Each row is a point on a landscape with many peaks, with its height.
From any point a climber steps to the highest of the 5 points nearest to it. It stops when none of these is higher. Distance is the straight distance between rows; heights are no part of it.
j_160 height 38.8: [160 100 155 136  76 111 133 177 202 140 128 147  77 180 102  89 161 116
  70  90 164 127 156]
j_799 height 12.4: [176 112 129 149 121 141 107 143 166 155 101 120 107 152 108 100 134 116
  85  87 120 147 164]
j_49 height 21.0: [147 114 126 135 163 138 112 163 135 147 105 108 107 116 118 110 146 135
 118 118 128 149 115]
j_474 height 18.8: [147 152  88 110 126 100 134 134  84 104 132 122 123 112 147 165 125 148
 149 117 101 118 189]
j_605 height 36.5: [ 52 186 130  64 140 123 135  61 111  98 153 134 168 128 121 105 100 126
 129 149 164 142 113]
j_769 height 35.2: [ 57 193 153 142 156 128 138  77  85  84 184 124 152 145 129 123  43 126
 146 147 122  98 106]
j_519 height 32.8: [ 85 205 146 136 159 111 132  67  46 104 188 141 145 170 135 126  43 126
 118 158 108  80 101]
j_120 height 34.8: [158 134 126 145 138  89 131 182 109  78 132  98  97 105 162 198 101 178
 144  96  97  96 137]
j_298 height 50.8: [ 81 105 118 109 159 154 115 127 107 132 139 107 121 106 147 144 101 116
 167 141 146 160 109]
j_111 height 26.1: [128 117  89 101 136 144  94 105  89  87 120 120 146 110 131 144 138 131
 138 137 110 117 159]
j_600 height 35.3: [ 84 143 133  74 139 142 170  83 105 133 144 165 164 126 146  93 134 118
 158 162 140 159  93]
j_38 height 25.0: [192 128 141 120  68 108 151 107 179 146 112 155 116 195  97  74 162 126
  86  96 174 122 202]
j_154 height 35.8: [139 123 141 160 109 150 132 175 181 153 120 137  76 128  75  73 163 117
 127 118 141 165 132]
j_522 height 54.0: [163  83 177 115  86 104 105 175 179 149 119 105  97 187  89  59 128 107
  75  96 195 136 147]
j_857 height 32.1: [167 165 115 161 124 100 158 181 152 119 110  70  93 131 148 179 136 167
 110  73 104 101 126]
j_613 height 38.6: [ 70 114 146 101 125 158 141 123 110 107 139 142 159 108 144 133 127 110
 157 163 127 146  63]
j_12 height 46.1: [160 173  96 107 133  64 151 144  92 148 129 146  85 124 159 166 104 188
 158 111 103 136 206]
j_772 height 10.5: [163 153  88 117 101 116 102 137 120 129 115 131 119 113 169 167 134 127
 131 114  95 138 177]
j_887 height 11.6: [168 166  94 118 135  79 136 165 113 108 117 120  97 126 170 176 130 156
 135 111 104 134 184]
j_386 height 31.3: [139 141 140 158 120 168 144 143 178 213 112 168 148 118 132  76 144 103
 139 159 182 172 114]
j_866 height 53.9: [149 120 112 149 150 135  82 138  85 136 117 110 101 124 134 148 114 118
 129  81 117 134 135]
j_834 height 36.1: [103 125 124  85 137 162 158  99 117 133 136 153 167 103 134 122 135 132
 143 167 156 144 104]
j_116 height 35.7: [ 85 149 130  88 105 151 162  87 128 143 142 178 185 109 151  95 135 118
 147 162 151 175  80]
j_96 height 32.6: [131 131 120 166 149 206 136 159 149 154 114 151 168 111 162  99 159 104
 147 179 171 157  76]
j_638 height 30.1: [ 64  93 180 138 125 148 140 113 109  68 164 127 156 117 126 179 108 113
 158 168 140 114  63]
j_400 height 17.8: [152 109 135 171 109 117  85 100 162 181  74 140 137 147  93  60 149 110
 118 144 146 132 153]
j_62 height 32.3: [136 115 107 108 141 109 105 124 104  82 138  95 114 132 155 163 119 141
 128 104  90 118 145]
j_533 height 53.3: [117 147 106  70 148 123 144  70 109  90 118 156 172 137 138 155 142 154
 118 157 123  89 169]
j_984 height 20.3: [145 164  86 112 135  72 136 116 117 156  91 162 105 128 158 148 138 156
 154 120 123 132 200]
j_378 height 33.5: [154 122 135 165 127 105 120 186 131 105 157  73 112 131 144 190  99 135
 141  46  86 114 117]
j_770 height 41.8: [179 100 142 137  85 124 161 163 201 136 122  98  78 170 110 100 136 133
  59  83 142 106 154]
j_573 height 33.4: [160 100 164 176 126 103 137 182 166 106 129  43  93 149 110 184 139 166
  80  53 114  99 109]
j_327 height 1.2: [171 165 108 121 133  93 141 154 118 129 109 142 104 116 144 159 123 141
 114  96  82 119 190]
j_784 height 38.0: [ 76 144 145 135 136 124 107  70  75  37 169 103 135 126 107 162  66 152
 128 135 115  78 111]
j_551 height 40.9: [101 190 118 134 164 126 116  80  92  47 159 123 171 140 124 164  89 143
 132 151 108  90 141]
j_382 height 34.5: [150 113 164 156 125 138 127 159 142 142 124  89  68 118  77 130 137 119
 125  71 112 150  91]
j_711 height 36.2: [115 112 122 142 148 121  99 197  98 133 136 109  99 130 120 168 133 117
 139  66 110 137  84]
j_508 height 37.7: [ 84  88 143 121 133 133  97 172 122 131 141 111 104  94 135 179 134 108
 168 147 149 113  45]
j_825 height 17.0: [179 117  85 115 134 135 102 121 120 165 108 133 127 137 143 107 131 111
 114 126 117 129 164]
j_16 height 36.7: [108  99 146 134 154 132 116 200 139 126 139  99  95  92 113 129 132 131
 168 100 119 142  74]
j_288 height 38.1: [100 107 106 106 152 128 101 132 115 147 132 112 137 114 138 124 128 113
 125 132 123 137 134]
j_794 height 34.6: [ 98 177 116 100 129 134 181  55 100 135 156 166 183 138 112  68 137  98
 112 156 132 172  99]
j_966 height 32.4: [132 126  78  90 126 130 131  34 109 155 133 165 200 129 135 107 139 125
 112 170 128 140 106]
j_942 height 38.3: [100 138 135 126 136 122 111  84  62  50 163 104 130 113 137 183 109 139
 113 134 101  81 142]
j_733 height 35.4: [ 68  63 185 141 133 103 115 173 100  70 167 136 136 107 114 189  93 126
 180 137 106 127 103]
j_434 height 30.3: [139 108 148 191 131 224 112 171 171 132 111 141 143 118 171  95 149  82
 160 179 167 160  69]
j_586 height 29.5: [137 143 133 153 133 129 123 124 177 189 101 155 138 123 101  61 154 104
 151 170 189 149 104]
j_369 height 32.2: [162 130 126 134 114 124 118  68 138 217 121 156 180 132 121  72 167 120
 133 155 157 130 114]
j_641 height 46.3: [123 157 106  90 139 128 136  57  97  73 128 141 161 133 137 150 102 145
 125 170 118  86 176]
j_991 height 32.0: [177 116 125 151 132 116 143 166 151 113 121  69  95 147 141 160 109 149
 123  56  90 116 119]
j_261 height 38.5: [ 87 173 116 121 162 145 155  39 103  89 163 138 188 157 103 116  99 114
 124 144 112 114 122]
j_978 height 42.0: [ 58  90 152 102 124 149 116 138 107 106 159 123 132  97 141 161 111 105
 158 146 136 126  81]
j_502 height 31.2: [ 90  72 139 143 111 159 124 157 127  89 156 129 150 112 168 160 126 121
 164 171 127 124  39]
j_437 height 33.8: [135 140 145 132 111 165 183 126 137 181 130 152 160 118 148  78 158 107
 145 161 158 167 104]
j_204 height 40.7: [ 98 137 109 113 144 149 119 141 123 178 122 118 134 111 130 102 137 133
 153 154 142 146 113]
j_873 height 35.1: [ 90 157 117  83 116 148 159 111 105 189 140 167 187 134 146  77 160 130
 136 184 157 158 105]
j_248 height 12.8: [193 135 123 168 121 129 112 130 158 155  88 149  85 153 108  79 157 114
 101 124 125 148 185]
j_709 height 39.1: [ 77 191 143 131 164 139 145  60 113  59 158 117 159 162 129 157 106 140
 116 143 132  75 121]
j_412 height 34.9: [138 116  98 111 148 140 141 109 133 192 121 136 158 110 140  95 125 122
 117 168 140 129 152]
j_699 height 34.0: [ 69 139 151 117 113 146 148 109 112  76 170 137 151  98 134 158 100 140
 177 169 149 119  66]
j_265 height 14.8: [ 36  87 201 186 106 150 118 120 124  75 181 136 134 145 125 187  68 120
 137 199 106 105  40]
j_175 height 55.8: [123  78 180 153  80 129 120 170 201 144 124 140  78 137  61  63 158 107
 104 142 179 150 118]
j_476 height 32.5: [155 120  87 131 125 117 110  87 120 179  91 150 139 128 119 121 145 107
 126 163 120 110 152]
j_973 height 35.0: [120 123 108  91 150 139 123  91 126 128 129 131 164 102 142 115 121 118
 112 146 129 123 148]
j_812 height 24.0: [137 170 115  94 123  62 133 148  86  78 120 136  80 124 159 197 116 182
 144 112  98 116 181]
j_442 height 27.6: [ 60 118 179 124 155 134 147  97 110  73 168 131 121 114 112 157  84 138
 168 174 134  95  78]
j_829 height 24.7: [123 127 158 151 137 153 125 129 136 188  91 140 120 123 108  83 165 107
 124 133 149 157 126]
j_777 height 33.6: [123  89 166 153 132  95 123 185 124 115 151  48 139 144 142 205  88 149
 141  51  84 107 113]
j_164 height 19.0: [153 112 124 152 144 140 116 133 154 185  98 145 120 152  99  95 152 117
 107 126 151 136 157]
j_387 height 41.1: [106  78 133 116 146 130  96 162  97 107 156 113 119 121 117 145 116 129
 168 111 118 139 111]
j_538 height 56.8: [172 150  64 135 113  97 124 116 113 151  81 157 136 121 148 139 153 139
 128 140 108 111 190]
j_439 height 53.6: [177 134 147 149 104 108 138 169 192 115 120  89  85 157 110 112 147 151
  56  99 131 123 150]
j_871 height 41.9: [ 74 106 126  94 144 133 111  96 111  89 159 117 136 109 135 136 107 117
 136 138 120 133 128]
j_698 height 2.0: [173 150 110 149 120 106 149 161 150 138  98 124 117 137 116 143 147 142
 115  95 103 154 193]
j_275 height 32.9: [122 106 125 153 134 137 117 170 141 132 114 116 111 116  99 131 145 113
 131 116 123 138  71]
j_865 height 27.2: [142 106 135 147 127 151 125 147 180 154 103 132  87 137  84  60 156 121
 105 131 148 147 150]
j_252 height 33.2: [124 145 118 114 131  94 116 123  81  56 143 124 127 112 164 185  85 169
 136 114  91 112 175]
j_651 height 36.3: [136  91 135 126 123  96 100 154  82  67 157  91 109 114 140 186 106 147
 143  94  82 104 151]
j_41 height 32.7: [140 147 111  93 129  99 144  54 119 201 121 162 191 101 137  54 149 114
 122 167 162 151 102]
j_464 height 40.4: [151 113 144 143 140 133 141 168 186 145 127  83  71 133 115 116 145 118
  81  76 108 121 114]
j_536 height 30.7: [148 124  74 102 131 136 126 100  81 163 105 148 165 137 156 134 154 129
 114 156 126 124 173]
j_166 height 33.7: [144 144 109  95 108 126 127  50 110 205 131 167 184 130 142  66 137 112
 126 163 127 145 109]
j_163 height 33.0: [133 123 119 146 149 161 124 169 154 166  96 136 109 102 109 117 156 109
 151 152 153 147  89]
j_744 height 20.2: [173 123 151 143 100 132 103 109 173 172  83 155 122 156  82  60 171 119
 101 114 161 138 171]
j_477 height 35.5: [168 124 140 130  70 110 181 160 201 133 110 119  95 172 109 126 144 131
  67  99 142 118 195]
j_427 height 34.3: [122  98 156 152 158 105  93 185 138 113 138  65  97 123 131 159 113 157
 119  47  86 123 102]
j_68 height 18.5: [183 141  96 137 120 113 125 134 153 155  91 152 111 146 111 115 155 116
 123 119 130 110 192]
j_599 height 38.4: [ 74  96 146 101 145 140  94 106  84  75 158 127 133  93 125 173  83 145
 142 121 115 116 113]
j_196 height 9.6: [190 127 103 178  92 104 136 105 149 162  58 166 116 143  99 104 160 116
 125 126 133  91 199]
j_902 height 18.7: [184 149 111 155 128 121 135 149 155 131  98  93 103 149 131 134 137 153
 111  88  92 115 162]
j_215 height 36.4: [ 75 146 156  90 120 158 162 110 101  75 159 165 141 101 135 138 111 128
 154 153 132 134  84]
j_983 height 33.3: [128  72 145 157  96 191 126 155 139 121 135 137 173 101 175 119 144 104
 151 141 148 160  45]
j_381 height 36.6: [ 95 131 128  87 145 169 147 117 126 148 141 151 165  99 145  92 143 116
 148 173 154 177  70]
j_197 height 33.1: [142 148  68  94 120 118 128  97  99 109 119 138 145 127 160 167 115 141
 123 144 115  92 179]
j_929 height 30.9: [170 131 140 128  95 126 133 138 182 137  99 124  92 165 100 109 137 123
  63  89 139 123 154]
j_245 height 6.5: [163 188  99 151 116  44 145 114 129 177  80 139  87 129 119 116 137 144
 133  94 113 122 199]
j_844 height 37.6: [ 80 102 141 113 130 114  91 156  88 104 170  79 116 112 117 169 105 136
 138  81  99 106 128]
j_735 height 18.0: [170 125 143 142 141 135 129 136 167 147 106 136  88 164  77  71 147 117
  85 103 136 133 150]
j_27 height 35.6: [115 105 129 136 128 176 128 157 142 132 136 150 146  94 158 138 131 107
 137 163 140 150  53]

For each start below, name the point where the climber stops.
j_96 | j_298
j_248 | j_175
j_902 | j_298
j_437 | j_298
j_41 | j_298
j_474 | j_533

Call two points neighbours if one is among the 5 nearest of the other. Go from one point of each pair to the other, from neighbour to neighbour, staying as high as possible. Name the lowest point that can't be avoided.
j_866 and j_12 | j_812
j_298 and j_439 | j_382
j_533 and j_298 | j_942
j_538 and j_298 | j_476
j_439 and j_175 | j_770
